Points, in no order, along strands that fork, close into loops and pass close to each other.
Two points are linked if the straight distance between their rows is under 48. Some points are linked to none.
q513: [ -4   9   1   0 -15 -11 -10 -19   9  -3 -11 -16  16  21 -22  15  11 -22
  17   2 -21  18  30  38  -3  12 -10]
q314: [ -1 -15 -18   6  14   4   8  -2  -4  35  20   0  -8  -8  24   9  10 -12
  21  12   8 -21  -1  -3   5  36 -15]
q306: [ 28 -21  12   4 -14   5  16   2  -7  28  16  14   7 -23  -5  14   9  -1
  -9 -14 -12   1   8 -14 -11  -9   3]
q297: [-28  -9  16   3 -34  30  -1 -15  -4  -9   8   4 -11  -5   7 -13  -8  -3
 -22  -8   7   6  -3   4  -9 -17  14]
q672: [ -9  -3  -5  -6  31   0  -1  -4   9  19   4  -5  -3 -26  11  -1  16 -12
  26   9  25 -40  -9   3  17  26  -4]
q918: [  4 -15  -4   5   2   5  -4  -6 -14  -8  35  17 -32 -17   2  -1  -3   2
  -5  -8  33   7 -23 -23  -2 -14  13]
q738: [  6 -10 -29  16   6  -4  12  -6  10  24  -1   9  25  -4  -8 -16  20  12
  22  -8   8  -6   5   4  -4  10   1]
q892: [  3  25   2 -15  18 -19 -22  19  -8 -19 -12  -3   6  27  18   2 -27  12
  11 -14   7  -8  -5  -5  -2  12 -14]
q45: [ 12  29 -10  -1  -6  -2 -29 -21 -10 -19 -12 -11 -14  22   6  28 -14 -26
  10  11 -16  -9   5  18  -1  12 -14]
q65: [ -7  -9 -17   5  15   7   4  -8 -12  -4  31  13 -26 -11  20  -7  -4   5
  10 -11  29   0 -17 -16   6   3   2]
q395: [ 10  -7   1  -8 -21 -26   5  15   3   3   2   6  20  -1   1   6   0  10
  -8  -3 -21  31  16  -7  -4  17 -19]
q487: [-25 -14   8   8 -16  31  11 -16   2  -2   6   0 -12  -6   5 -17  -1  -4
  -6   8  12  -9  -8  -4  -2 -14  11]
q353: [-31 -10   5  10  -1 -11   4   4  12   9 -12  -2  28  17 -17 -18  12   4
   5  20  -4  31   9  19   2   1  -2]
q62: [-28 -16  -2   5 -11  12  12  -6   5  -3   8   9   1 -10  -7 -21   9   2
  -6  13  16   4 -11  -8   2 -10  18]
q944: [-12   0  37 -14 -29  12   1  11   4  -2 -18 -12   2  -4  -9   5   0  -4
 -20  17 -24  11   3  -4   3 -12   0]
q527: [ 32   7  -2  11  11   3   5 -18  -2  12   2 -10  -4 -17  -6  13   1 -22
  14 -23 -15 -39  15  23  -7   2   5]
q533: [ 26 -11  13   5  11   7  25  -3   0  25  19  12   4 -21  -2  11  14 -10
  -9  -7  -7 -16  12  -9   0 -17   9]
q424: [-13 -10  11  -2   2 -16   6  15  15  -1 -14   2  21  16 -14  -8  13   6
   3  23  -9  22   5  -6   2  -1   0]
q824: [ 26  -1  -7  -1  42 -13  17  -1  -6  19  12   8   9 -16   0  -1  -2   4
  15 -33   5 -36  -4  -8  10  -3   7]
q357: [-31   7  18  -7   3 -13  14 -18 -16  -6 -27 -23   0  29 -11   5   4 -24
 -10   8 -11  33   5  41   9   2   5]
q242: [-28   5  -8  13  10  -4   2 -14  16  -7 -18 -24  25  28 -26 -12   3 -18
  17  27  -2  10  11  31  17   9   0]
q516: [  6  -5 -21   3  22   7  -2  -9  -3  24   3  -4 -21 -11  23  14  -3 -13
  25   7   9 -45 -10   4   5  30 -20]
q41: [  9  19  15 -10   1  -6 -16   5  -2 -20   5   8   1  -1  -7 -17  -2  30
 -30 -15  26   3  -6 -14  11 -26  20]
q132: [-15  15   4 -10   9 -17   1  -1  12  -6 -33 -14  19  22 -17   4   5  -7
   7  12  -2  11  -1  14   2   3   0]
q882: [-19  -1 -33  13 -11  -1   7 -10  -9   0  -1   6  17   3  -1 -27   1   7
  23 -10   9   3  14  18   0  15   1]
q270: [ 13  -2  -6   5  -6  -6   7  -4 -12  -7  16  18   6 -20 -16 -13   2  17
 -10 -28  15   1  -6  -6   5 -19  18]
q973: [ 17  12  12  -3  -5  -9   2   6  13  -1 -22  -7  12 -11 -16   0  14   7
 -15 -16 -12 -21   4   4   5 -21  -4]
q729: [  8  -5  -4  -6  43  -1  16   7  13  11  16  11  -1 -18   0  -5   5   5
  20 -18  21 -32  -7 -13  13   0  13]
q891: [ -3 -16  16   6 -21   6 -10   5  17  25 -10 -11   8   8 -15  11  15  -1
  -6  21 -25  10  17   6 -22   2 -12]
q594: [-17  -8  33 -15 -38   3   5   9  -1 -17  -1   0   6 -12  -8   4  -9  -6
 -29   5 -21  25   6  -8  -3 -15  11]
q743: [ 36 -14  -2   0  26 -10  18  16  -3   8  33  22  -1 -21 -10  13   0  -5
   5 -11   7   0  -7 -25  -3  -9  16]
q460: [ -1  -2 -11  -5  36   2  -8  -8  19  28  -1 -12   6  -5  -4  12  18  -7
  26  17  20 -35 -11   0   7  25 -15]
q186: [  9  11  -9  24 -19   8 -22 -26  15  -2  -9 -11   2   5 -15  22   0 -26
  20  16 -27   5  14  22 -21  20 -13]
q200: [  3  -8   3   9 -14  -7   2  14  14  27   0  -4   9  12  -1   4  10   4
  -3  24 -19  22   8  -9 -16  10 -15]
q603: [ -2  -2 -19  12   1  16  14 -18  -3   9  -5   3   4 -20 -11 -19   9   1
   3 -32   6 -29  11  15   1  -3  19]
q155: [-22   6  -8   3  -2   0   0  -7  10  -7 -23 -15   8  18 -15 -16   2  -6
  11  17  -5   0  10  11   9   3  -4]
q902: [-19   2  -5  11  -8 -10  -5 -14  17  -4 -18 -11  27  34 -27   4  13 -19
  18  24 -12  18  24  30  -1   8   0]
q735: [-18  -9  12  13 -21  38   4 -26   1   6   6  -7 -24 -12  15  -2  -7 -10
   0   4  -2 -18   0  10  -8 -10   5]
q595: [ 19 -14  14  -5 -12 -19  -1  16  -2  -2   9  14   1 -18 -17   2   0  12
 -19   3  -8  14 -16 -27  -6 -22   8]
q640: [-16  11  -8 -12  16 -22  -1  15   2 -11 -22  -3  41  14  -7  -4  -6  11
  11 -16   8  17   0   7   4   5  -2]
q728: [-23   0  21  -9  28 -26  11  19   1  -4 -21 -15  12  33  -3  -2  -5  -3
  -1  26  -6  37 -14  -3  16   0   9]
q568: [-25   3  -8  19   5   3  -7 -19   1 -13 -13 -25  10  35 -12  -3  -4 -34
  20  26  -5   9   5  34  12  14  -4]
q183: [ 26  17 -14  20  -2   9 -15 -28   1   2 -10 -13 -16 -10  -2   8  -4 -15
   6 -15 -21 -33  10  28 -14  -2   1]
q730: [  5  -6  -7   8 -15  -4  10   4  -3   9   5  16   9  -4  -3  -5   3  11
  -2   1 -12  13  -2  -3 -10  -2 -17]
q361: [  3   3  -4  10  -5  26   6 -24  -7   5  11   6 -10 -18  -2 -20   6   3
 -10 -30  11 -30   8  13   6 -12  27]
q676: [ 18 -10   5  -3  -7 -21  -9  14  -5  -8  12  20  -8 -21 -22   5 -11  15
 -25  -6  15  11 -17 -24  -4 -32  26]
q542: [ -1  -4   0  15 -13  29  11 -20   4  15  -4  -2 -14 -17   6  -1   6 -12
   4   5  -8 -22  -2  16 -15  -1   2]
q249: [ 14   2  -7  -6  -3 -16  -4  13 -12 -20  14   6 -12   6  27   5 -20  15
 -14 -26   0  14  -2 -15  -1  -3  -7]
q938: [ -4   8   2  -8  18 -11 -19  18   5 -33   5   0   8  10   1  -8 -15  30
   0 -21  19  14 -14 -23   7 -12  20]
q912: [  6  41  11   0  -7  18 -23  -7  -8 -13 -18 -15 -14  15  22   0  -4  -2
 -16  -5   4 -15  16  25   6  -5   5]
q673: [-29  10  18 -14 -12  -1   8  -9 -15 -11 -20 -18  -1  14  -3   8   3 -16
 -14   0 -21  19   8  29  -6   0   5]
q414: [ 25 -16  -3   5   8  -7  17   5 -12  21  24  26   7 -23 -26  13   9   0
  -5 -10  13   0  -4 -20  -3 -16  16]
q851: [-37   0   9  -6  -4   3   2   4 -18 -22   5   2   1  13   1 -20  -1   6
 -22  -2  15  37  -2   5  14 -14  26]
q433: [ 21   1 -20   1  14 -11   6  -5  -9   7  -3   5   6   3   6  -4  -7   7
  27 -26   0 -25  -3   3  -4   9 -11]
q151: [-24  -5   5  -5  27 -15   7  14   5 -19   0  -6  16  22  -5 -10 -10   7
  -2  13   0  38 -17 -12  12   0  15]
q236: [ 31   7 -16  15   9  10   2 -13   5  30  -4  -4  -6 -11  -4  19  10 -16
  17  -5 -16 -30   9  17 -19  11 -10]
q44: [ 31   0  23  -5 -36   3   7   6  -2  -7  -6 -12   4 -20  -4  14 -13  -5
 -21 -17 -31  -7  15   8  -1 -14 -20]
q137: [  0  -4   5 -19 -12 -14   3  26  -4 -20   2   6  -3   5  11  16 -15  10
 -10  -1 -16  35  -6 -18   4  -4  -2]
q383: [ -9  -2  17 -14 -18  -9   5  16  -5 -15 -11   4  16 -13  -9   3  -6   2
 -19  -1  -8  26   9  -2   7  -7  12]
q57: [  5   1  -3   3  25   6  10  -5  24  24 -13   0   4 -17 -11   8  19  -9
  18   9   8 -29  -4   0   4  -4   2]
q697: [  7 -16  -7   1   2  -1   4   6   3  19   9   5   0  -3   4   3  13  13
   2  19  -6   8  -3 -11 -10  11 -15]
q121: [  6  30  14 -14   8  -2 -13  12   2 -16 -13  -2  11   4   2 -17  -3  22
 -21 -15  18 -12   5   0  17 -19  19]
q214: [ 17   7   8   4  -3  12   0  -3  18  12 -21   0   9 -16 -21   6  17   6
  -9   1 -20 -21   5   5  -9 -18   1]
q180: [ 12   7  -7  -1  28   4   6 -13 -13   7  24  12 -15 -10  10 -12   0   9
   4 -29  23 -37   5   0  12  -6  21]
q88: [-10  -6  -2  -5   8  -5   0  17   6 -19  12  -4  -4  21  16  -5 -12   7
  -2  20   5  18 -16 -25   5   8  -3]
q847: [ 30 -12 -10  16   1  -7  18   5 -17  25  24  22  10 -14   5  13  11   1
   0 -17 -11  12   5 -10 -11   4  -6]
q956: [ -4  -8  16  -2 -10  10   7   3   9   5 -11   5   7 -15 -17  -9  20   4
 -15  18  -7  -2  -5 -13  -3 -14   5]
q163: [  1  22   8 -13   5  -1 -11   7  13 -14 -29  -5  12  -1  -9 -12   6  14
 -17  -7   1 -19   6  -3   6 -22   4]
q648: [ -9  -1  16  10 -19   5  -8  -4   6   2 -15 -15   5  21 -11  16   0 -25
  10  26 -26  18  15  26 -12  -2 -13]
q988: [ 10 -26 -10   6 -19 -19   0   8  -7  -3  23  19   8 -11 -17  11   6  17
 -10  -7  -5  36   4 -20 -11  -5  -1]
q789: [ -3  13  -7   0  28   2  -4 -16  -7  -5  17   2 -16  -7  14 -20  -3  22
   2 -30  42 -35  -9  -4  21   5  23]
q482: [  7   6  11   2  -6  -8 -23  15  -6 -22   3  17 -13  -6 -18  -3  -3  11
 -24  -9  29  11 -14 -20   5 -32  30]
q421: [ 31   6  -1  -9 -20 -18   2  12  -1  -8 -11  -6  14  -6  -6   2  -1   4
  -2 -21 -15   5  12  11   0  -3 -23]
q60: [ 17 -17 -22  10  11  -2  23   1  -8  23  28  20  -6 -16   6   8   7   3
  21 -19   5   2   5 -17  -6  13   1]
q942: [ 19 -14 -12   4  25 -13   7   7   1   4  26  19  -1 -15 -11   2  -2  16
  11 -22  19   3 -21 -22   3  -6   9]
q69: [ -5 -16  19  -5   1  24  11  -6   4   8  22  16 -14 -21 -13  -2   6 -18
 -10   4  21 -15  -9 -11   4 -20  25]
q620: [ 14  -5 -11   3  28   5  11   1  18  32   9   2   7 -20   3  13  17 -20
  18   0   9 -30  22   9   9  24   4]
q429: [-33 -18 -19  10   6   0   4 -10  -2 -14  24  -2  -7   2  18 -21  -3   8
  16  13  23   2 -21  -4  16  20 -11]
q438: [  5  -7 -13   8  -5   4 -10  -6 -14  10  -6  -5 -22   7  25   6  -7  -9
   8  17  -8 -23 -11  -1  -3  19 -24]
q979: [ 16   4 -19   0  -1 -17  -1  11 -10  -1  -7   4   3  13  15   4 -16   6
  14  -4 -10  -1   0  -8 -13  21 -25]
q33: [  5 -25 -17   7  15   4  15  -2  -3  37  22  14   2 -11  17   1  15   4
  20  -2   6   3   4 -15  -3  29 -15]
q740: [ 19  -3 -13  23   0  16  -5 -25  11  33   3  -8  -6  -7  -9  27  19 -25
  11   8 -12 -19  18  13 -14  28  -6]
q518: [  7  20  -4   3  -6  -1 -32 -20  16 -12 -19 -10   9  25 -17  19   2 -23
  22  20 -24   5  16  17  -8  22  -9]
q108: [ -8   6  12   4 -27  27  -7   2  -9  -9  -1  -6 -23   8  26   2 -12 -13
 -15   8 -18  -6   4   5  -6 -11  -6]
q282: [ -1  14   5   7 -10  15 -16  -6   9 -16 -20 -17  -9   8  -5   3  -1 -18
   2  25 -18  -8   6  16 -15  -5 -10]
q887: [  1 -10   0   4  27   0  12  -2  20  23  -1   4   9 -13  -4 -10  18   6
  18  14  19 -20 -11 -14   9   2  -2]
q300: [-10  15 -14   8   3   3 -25 -21  -8 -19 -13 -18  -6  38  12   7 -16 -34
  18  27  -2 -12  -4  14  15  29 -13]
q647: [ 26   9  19 -15  -8 -14  -4  22  -3  -3  -6  -4  -8   6  10  15  -9   3
 -13  -1 -26   2  -4 -10  -1  -6 -24]
q360: [-20 -13 -12   8   2   9  16 -12   7  13   4   9   2 -14  -3 -19  19   2
   9   7   8  -5  -3  -4   3   6   5]
q67: [-22  12   2   3  -9   8  -5  -6 -15 -13 -12 -16 -18  35  22   5 -16 -26
   2  18 -11  15   8  28   0  12 -13]
q919: [  2  25   1   2 -13  10 -18  -8   5 -17 -21 -17  -9   6  -1   1  -9 -11
  -7  -6 -12 -16  12  24  -5  -3   6]
q867: [-23   8  11 -23  -1 -15  17  11  -4 -17 -15   0  21   0 -11  -3   6   8
 -22  -8  -1  40   7   6   8  -8  18]
q451: [ -3   1  -8 -16  -3 -24  -3  17 -10 -28   6   9  10  -4 -13   6 -13  16
 -14 -25   4  34  -3  -7   7 -10   9]
q172: [  4  11  -7  -3   7   3  -1  -1  -3  -5  -3   3  -9   2  13 -13  -9  15
  -9 -11  10 -18  -4  -5   5  -1   0]
q471: [  2  -1  11  -1 -10  12   7  -4  13  10 -10   7  -7 -14  -4  -5   8   5
 -18   4  -5 -22   3  -4   0 -26   6]
q6: [ 10 -11 -27   8  16  -6  -5  -7  14  28  -1  -4  19   0 -10  -7  21   4
  25   5   8 -11   4   2  -1  26 -13]
q171: [  5  14 -29  13  -9  -1  -7 -18   1  -2 -18  -7   5   4  -5  -8  -4  -5
  17  -7  -9 -22   9  17  -8   2  -6]
q355: [  7 -12   4   2   6  18  12  -7 -14  12  24  16 -30 -21  17   2   1 -10
 -10  -3   7 -23   0  -8   9 -11   6]
q948: [-10  -5  -8   9 -21   8   4  -4   3   7  -4   2   9   3  -3  -5   6  -1
   4   6 -15  -3   8   3  -8   4  -6]
q848: [  5   0   7  -1   8 -10  -4  16  14   4 -10  -5   1   8   6  -2   0   9
   0  28 -14  -2 -10 -24  -3  -7  -8]
q356: [  8 -13   3  -1  27  -1  15   7  16  23  19  22  -3 -19  -8   7  17   5
  10   9  16  -5 -16 -23   1  -1   3]
q819: [ 20  11  -1   3   3  10   3 -16 -25   9  17   7 -14  -9   8 -21  -2  11
 -10 -34  18 -29   4   7   6 -18  21]
q904: [ 12   8 -24   5  20  -7  -7  -9   1  13 -13  -7  11   7   6  -4  -1   0
  22  -4   4 -37 -13  -1  -3  17 -17]
q264: [ 19  13   9  -3 -33   1  -5   3  -1  -5 -13 -15  10  -8  -1  11  -6  -7
  -6 -26 -19  -9  19  21  -5  -4 -14]
q37: [ 24 -14  -2   0  20  -8  11  11   7  31  18  19  12 -13  -5   8  20  10
   4  -2   4  13  -9 -30  -4   0  -3]
q196: [-10  -4   6  -1 -37  16   5 -12  -3  -1  -9   1  11   0   3   4  -4  -6
  -1 -10 -15   2  10  20 -17  -1 -10]
q229: [ -3  24  14   4 -27  21 -15 -17   5 -23 -20 -25  -5  -2  -4   5 -11 -12
 -14 -18  -9   0  17  39 -20  -6  11]
q303: [-15  -5  24  -4 -32   3   3  -3   6   4  -9 -15   9   7  -1  17  -6 -16
  -4  14 -30  28  16  32 -16   3 -10]
q994: [ 10   1   6  -7  34   6  -4   2   0   4  30  15 -33 -16   2  -2  -6   1
  -8  -3  31 -19 -14 -21  15 -26  15]
q681: [ -1  -7  -5  -5  33   1  -4  -1  -4  15  14  -1 -22 -13  29  10  -6  -4
  13   8  17 -38 -21 -15  13  19 -17]
q440: [-17  13  20 -24  19 -30  12  22   4  -2 -29 -14  19  24 -10   4   7  -5
  -1  20  -9  25  -3  10   8   4   1]
q48: [ -4  -2   3   5  15 -14 -11   8  21  15 -16 -15  21  31 -11  -3   8   2
  25  28  -3   5   4  -2  -2  15 -15]
q500: [ 13   8  11  -9  -5   0 -14  19   1  -8 -10   2 -17  15  14   1  -7   4
 -12  12  -8  -6 -14 -17   0  -7 -11]
q747: [ 19  -9  33 -12 -32   9   0   9  -3  -1  -2  -2  -7 -12  10  15 -18   2
 -23   0 -30  -8   4  -5  -9 -17 -11]
q420: [ -4  -7 -18  -4  30   2  12  -8   7  15  12   3  -1 -23  11 -11  10   2
  18  -9  24 -40  -1   1  19  14  11]
q373: [-28 -20 -13  11  18  -9   3   7   0 -15  17  -7  -7  12  18 -12 -10   8
  14  22  16  11 -24 -20   2  12 -12]
q72: [  7  26  -3   8  -9  -4 -18 -24   9 -20 -15 -10  11   8 -33  21  13 -22
  25   9 -20  20  23  32  -7  11  -2]
q469: [ 12 -11   8   0  11  16  27   0  -5  18  25  20   5 -24 -16   4  10 -22
  -2 -17   7 -23  12  -5  12 -20  26]
q437: [  7   7  24  -5 -28  17 -10  -4   4  -9 -10  -5 -21   0   8  13 -12  -7
 -19   2 -25  -9   7   8 -16 -16  -6]
q209: [  8 -17  -5   8   2  -6   7   5  11  20   9  16  24  -8 -17  -8  25  20
   4   1  -1  11   2 -23   1  -3   2]
q637: [-24 -18  -9  -1  11 -14   1  13   5 -17   7   5  22  12 -21 -13  -6  12
   3   7  10  33 -13 -13   4  -3  15]
q244: [  2  -9 -12   5  18  -1  -7  -5  11  21  -6  -9   3   8   2  -4   5   2
  27  14   7 -22  -7  -1   4  21 -20]
q584: [  7  -2 -13  15   0  17 -11 -19   5  22   0 -10 -11  -1   4  14  13 -19
  24  23  -8 -20   2   8  -7  22 -17]
q336: [-16 -11   6  20   1 -14 -11   2  23  21 -14 -14  18  32 -11 -14  18  -3
  13  29  -3  20  16   8   1   7  -8]
q86: [  0 -14 -18   0  -1 -12   7   0   4  -6   6  21  11  -8 -16 -13   0  18
  -2 -15  11  17  -6 -17   3  -6  17]
q354: [ -4 -24   0   8 -17   8   5   2  -4  10  33  18 -17  -8  -4  10  -3   3
 -10  20   1  24 -13 -26 -19  -7  -3]
q893: [ 10   2  14   3 -11   7  -3  -8 -14  -7  19  17  -8 -11  -6 -11  -5   9
 -22 -20  15  -2  -2  -5   2 -31  20]
q903: [  0  -2  12   7 -16  10  -4   0  18  10 -20 -13   2  16  -4   8   7  -8
   1  36 -21   3   5  13 -16  -6  -4]
q894: [  8   0   5  -7  -9 -12   8   9   5  -9 -16   8  23 -16 -16 -10   7  12
 -10 -18  -6  -1   4   4   7 -16   4]
q445: [ -7   6 -14  23  -3  17  -7 -28  18   1 -15  -7  -5 -17 -18 -11  16  -7
  10   1  -3 -31  11  26 -15   4  13]
q389: [ -4  -5 -21   0  -2 -14   3  11  -8   1   3   5   2  20  20  -1 -16   8
  15  13  -8  15  -2   8  -6  17 -24]
q649: [ -1  22  10 -18  19  -4 -19  20  -3 -21 -14 -10 -10  29  23  -7 -17  12
  -5  -8   9   2 -11 -14   0   0  -2]
q27: [  3 -10  16  -8   4  16   7   1   5  10  13  17 -24 -16   0  -1   7  -6
 -14  16  12  -9 -10 -28   3 -26  11]
q495: [-22   8  23 -35   8 -24   6  13 -18 -19  -8  -9   2  -2  -6   7  -1   7
 -32 -15   6  45   0  -1   9  -8  27]
q79: [-12  19  21 -25  14 -12  -3  22 -13 -25  -6  -8  -5  15   8   4   0  15
 -28 -14  14  38  -7  -5  11  -5  25]
q543: [ 17  15  -5 -13   6 -21  -7  17  -6 -10 -10  -3  10  17  20   7 -13  13
   8 -19  -5   3  -1  -4  -5   9 -23]
q981: [ -9 -14  -1  -2  -9  -6   5  19  -4 -13  12   5 -12   8  11  -1 -10  10
  -5  22 -16  34 -10 -22  -1  -6  -1]
q763: [ -5  26  27 -26  -4   5  -2  11 -32 -18  -5 -13 -14  22  26   9  -5   8
 -26 -13  10  31   4  13  10   1   3]
q982: [ -2   9  -8  -3  25   4  -9  -5  -9   2   7  -8 -27  -3  35  -6 -11   0
   8  -2  21 -38 -18  -2  13  17 -13]
q248: [-18   4  13  -3 -36  18  -1 -13   4  -6 -15 -15   3  -3  -3   3 -17 -11
  -7 -16 -19   8   8  35 -19  -8   5]
q965: [-28 -13 -12  10  -8 -13   4   1 -17 -25  20  15  -2  12  11  -4 -14   7
  -2   0  -3  44   3  -1   5   5  -3]
q585: [-14   8  21 -11 -22  10  -4  12   1 -21 -24 -14   3   5  -2   8   3 -12
 -16   6 -22  11   9  15  -6  -5  -2]
q980: [-14   5 -17  -3  24 -24  -1  11   8 -11 -12 -10  26  16  -2 -14 -12  15
  30  -7  13   3 -11  -2   2  16 -11]
q497: [ 33  -3  -8   1  20 -13  14   5 -10  14   6  12   4  -5   3   2  -2  18
   7 -31   0 -20  -6 -12   0   2  -9]
q154: [ 28   4  22 -22 -11 -19  -3  28  -6 -17   6  -6  -7  -6   8  11 -15  13
 -35 -13 -14  11  -3 -13   6 -11 -10]
q823: [ -7   6 -19  -2  13  -8  -2   7  -1  -9  -4   2   6  12   8 -18 -13  13
  11  -3   8 -10 -12  -5   5  12  -9]
q119: [-13 -10  29  -3 -27  14   2   8   8   3  -8   3  -3  -5  -8   0   8  -3
 -20  27 -17   2  -6 -14  -4 -28  10]
q616: [  0   7   7   2 -16  15  -4  -2 -10  -6   2  12 -14   1  14 -11  -5  13
 -24 -15   8  -9   1  -3  -2 -19   4]
q696: [ 13  18 -12  22 -18  14 -18 -39  -4 -15 -14  -9 -19  -3  -6  12 -10 -24
   9  -5 -17 -23  10  28 -23  16  -2]
q36: [  9 -10  19  -8 -19  -8  -1  11   4   9  -9  14  14 -21 -26  -3  15  12
 -22  11  -6  12  -5 -24  -1 -17  15]
q552: [ -4 -21  -1   8  -6  25  13  -5  -1  20  24  22 -19 -17   8  10   9  -5
  -2  11   0   8  -4 -18  -6   2  -2]
q880: [  6 -17   1   1 -14   4  -1   1  -4  -6  21  27 -24 -13  -7   1 -10   3
 -13   9  15  14 -18 -32  -7 -18   5]
q853: [  3  -4  10  -8   7 -12  -5  18  26  20 -12  -4  17   7 -13  -9  11  11
   0  33  -9   7  -9 -18  -4   0  -2]
q958: [ 23   2 -12  12 -13   1   8  -3  -6  11  -6  -1  -1  -5   9  10  -4  -1
   3 -14 -15 -22   8   2 -13   3 -13]
q486: [ -2  17 -23  -1  16  -8 -15   0  -5 -11 -11 -11   8  14  10 -18 -17  13
  20 -25  21 -25  -8  -2   4  23  -9]
q724: [-15   2  -7  16 -10  22  -5 -24  14  -2 -16 -18 -11  -6  -8  -2   4 -13
   6   7  -6 -25  -1  17  -2  -2   0]
q408: [-16  15  -9   7   1   0 -12   0 -16 -16 -10 -22 -19  37  25   5 -26 -27
   0  26   0  -6  -8  13   9  21 -18]
q693: [  5 -15 -10  14  -1   5   1  -6   6  38   6  -3  -5   3   1   9  15  -3
  11  22 -10  -5  10   0  -9  16 -25]
q304: [-17  -4 -19   4  13   1  -1  -6  -8 -11  21  -4 -12  -3  17 -20  -5  16
  14  -8  34 -11 -18 -19  12  13   2]
q529: [  3  10  -4 -16  -3 -21   5  10   2 -10 -18   1  34  -5 -11  -4   8  13
  -2 -19  -5  18  10   6  11   5  -1]
q581: [-24  -1 -13  -3  -3 -13   7   9 -14 -11   2   3   7  20  18  -4 -17   5
   2  -4  -2  33   6   6  -1  10  -8]
q926: [ -7  28  15 -10 -17  19  -4   5 -26 -27   2  -6 -15  11  31   6 -12   1
 -26 -15   4  20   6  16   1  -2   2]
q464: [ 12 -14  -8  -9 -17 -23   1  18  -6 -20  15  12  12 -14 -15  21 -10  21
 -11 -16  -5  34  -7 -18  -2  -3   7]
q650: [  2 -17  -3   9   3  25  15  -6   6  37  22  14  -7 -20   2   6  11 -13
   6   4   4 -13  13  -6  -1   8  -3]
q742: [  0  34  32 -28   9   4 -10  14 -19 -19 -10  -9 -10  15  14   5   2  19
 -31  -3  20  26   6   8  11  -6  23]
q667: [ 37  -3   2 -15 -18 -23  12  19  -3  -1   1   2  27 -10   2   6  -2  17
  -1 -16 -15  16   8 -10  -5   6 -22]
q24: [ -9  13 -18   3  23  -3 -27 -12 -10  -7 -15 -13   6  10  14 -13 -16  -4
  29  -8  26 -37 -20   0   9  29 -18]
q199: [ 10 -23 -32   2  14 -16   2   3   0  -7  20  19   9 -10 -16  -2   1  18
  18 -15  19  21 -19 -23  -4   0   8]
q569: [  5 -18   9 -11 -27 -16   8  14 -14   0  14   9  12 -14  -3  12  -6  11
 -13  -6 -23  37  12   1  -7   5 -21]
q634: [ -6  12  -2 -24  20 -19  -8  20   0 -25  -9   8  16   4  -6  -5  -6  21
 -13 -21   5  18  -5  -8   2 -16  15]
q35: [ -4  -2  -8   2 -13  19  -1  -1  -8  -1  -1  -5 -27  20  29   6 -14  -9
  -2  23 -14 -11  -1   1  -8   4 -18]
q187: [ 18 -10   0   7  14  23  19   1   8  41  14   5  -7 -19   3  23  13 -22
  14   0  -6 -23  18   4   3   6   6]
q592: [ -4  24   3   7   1  24 -25  -8  -6 -10 -16 -19 -22  16  23  -7  -5  -4
 -11  12  12 -32   1  15   8  -3   0]
q570: [  0  15  -5   3   9  10 -19  -4  -8   1  -2 -19 -29  12  34 -10 -13  -1
  -7   9  12 -36 -11   4  11   5 -10]
q706: [-35  -7  -6  -2   0  -9   4   9 -18 -31  13   3 -10  15   0  -9 -13   1
 -15   2   8  51  -3   4   2  -9  15]
q261: [ 13   7  -4  29 -12  15 -18 -40  12   3  -7 -13 -16  -9  -9  13   4 -24
  18  16 -18 -14   5  25 -26  20  -6]
q562: [ -8  -1   5  -8  20  10   3  -1   4  -5  27  11 -29 -17  12  -9   4  -1
  -1   8  34 -21 -16 -27  20 -11   9]
q202: [ 13  11  15 -22  -5 -19 -10  30  -3 -28   5   2 -10   1   9   6 -13  15
 -22  -9   0  31 -10 -22   6 -17   7]
q446: [  3 -13   9  -4  11  18  17   5   1  14  36  27 -10 -30  -7   6   4 -27
   5   0  14 -11   6  -3  12 -12  22]
q596: [-29   0  13  -2 -20  21  -1   1  -7 -26   2   3  -5   8   9 -20  -7   1
 -21  -3  13  16   1   6   6 -20  21]
q597: [ -4 -16 -20  11  -6   2  11  -7   6  21  15  20  18 -13 -19 -17  26  10
   9  -4  10  10   3  -6  -2   3   3]
q690: [-21  17 -17  -2   1  -8 -12 -24  -8 -21 -15 -18   3  36   2   6 -12 -30
  17  13  -6   1   5  27   9  15  -6]
q895: [ -9 -16  17  -6 -30  -4   7   6  -2   7  -4  -4  11  -5  -5  11 -11  -6
  -6  -4 -23  40  19  16  -8  10 -18]
q661: [ -4  12  12 -15  31  -4 -17  24   0 -32  -5  -5   5  25   6   8 -15  22
  -4 -11  13  20 -16 -20   1  -2   3]
q670: [ -7  -1 -18  19   0  14   9 -24   5  12 -16  -4  10 -13 -19 -15  13  -1
  18  -6   7 -19  11  22  -2   7   5]
q553: [ -7  -4   6  -5  12   8   4   5  13  -2  12   5 -15 -11  -4 -15  13   0
  -5  19  19 -13 -20 -25  10 -14   6]

A piece is two or more points that can be reached from each other along the links. Count, over all rows, the pieces, the separate loops (a circle has one, a figure eight two, a Y none), the forks (points with three links) and the tips (points with one).
pieces | 4
loops | 3
forks | 11
tips | 13

A fork is a point with three links, a tip a point with one. Leave the first point through the second and follow the links. Name the first fork or tip that comes.
q740 / q236 | q242
q570 / q982 | q994
q847 / q60 | q919
q354 / q880 | q48
q706 / q965 | q988
q464 / q451 | q487
q903 / q648 | q438
q735 / q542 | q789

How many points has the smallest loop of links through each point below? Write none if it is on no loop.
q121 | 11
q282 | 11
q433 | 9
q37 | none
q119 | none
q373 | none
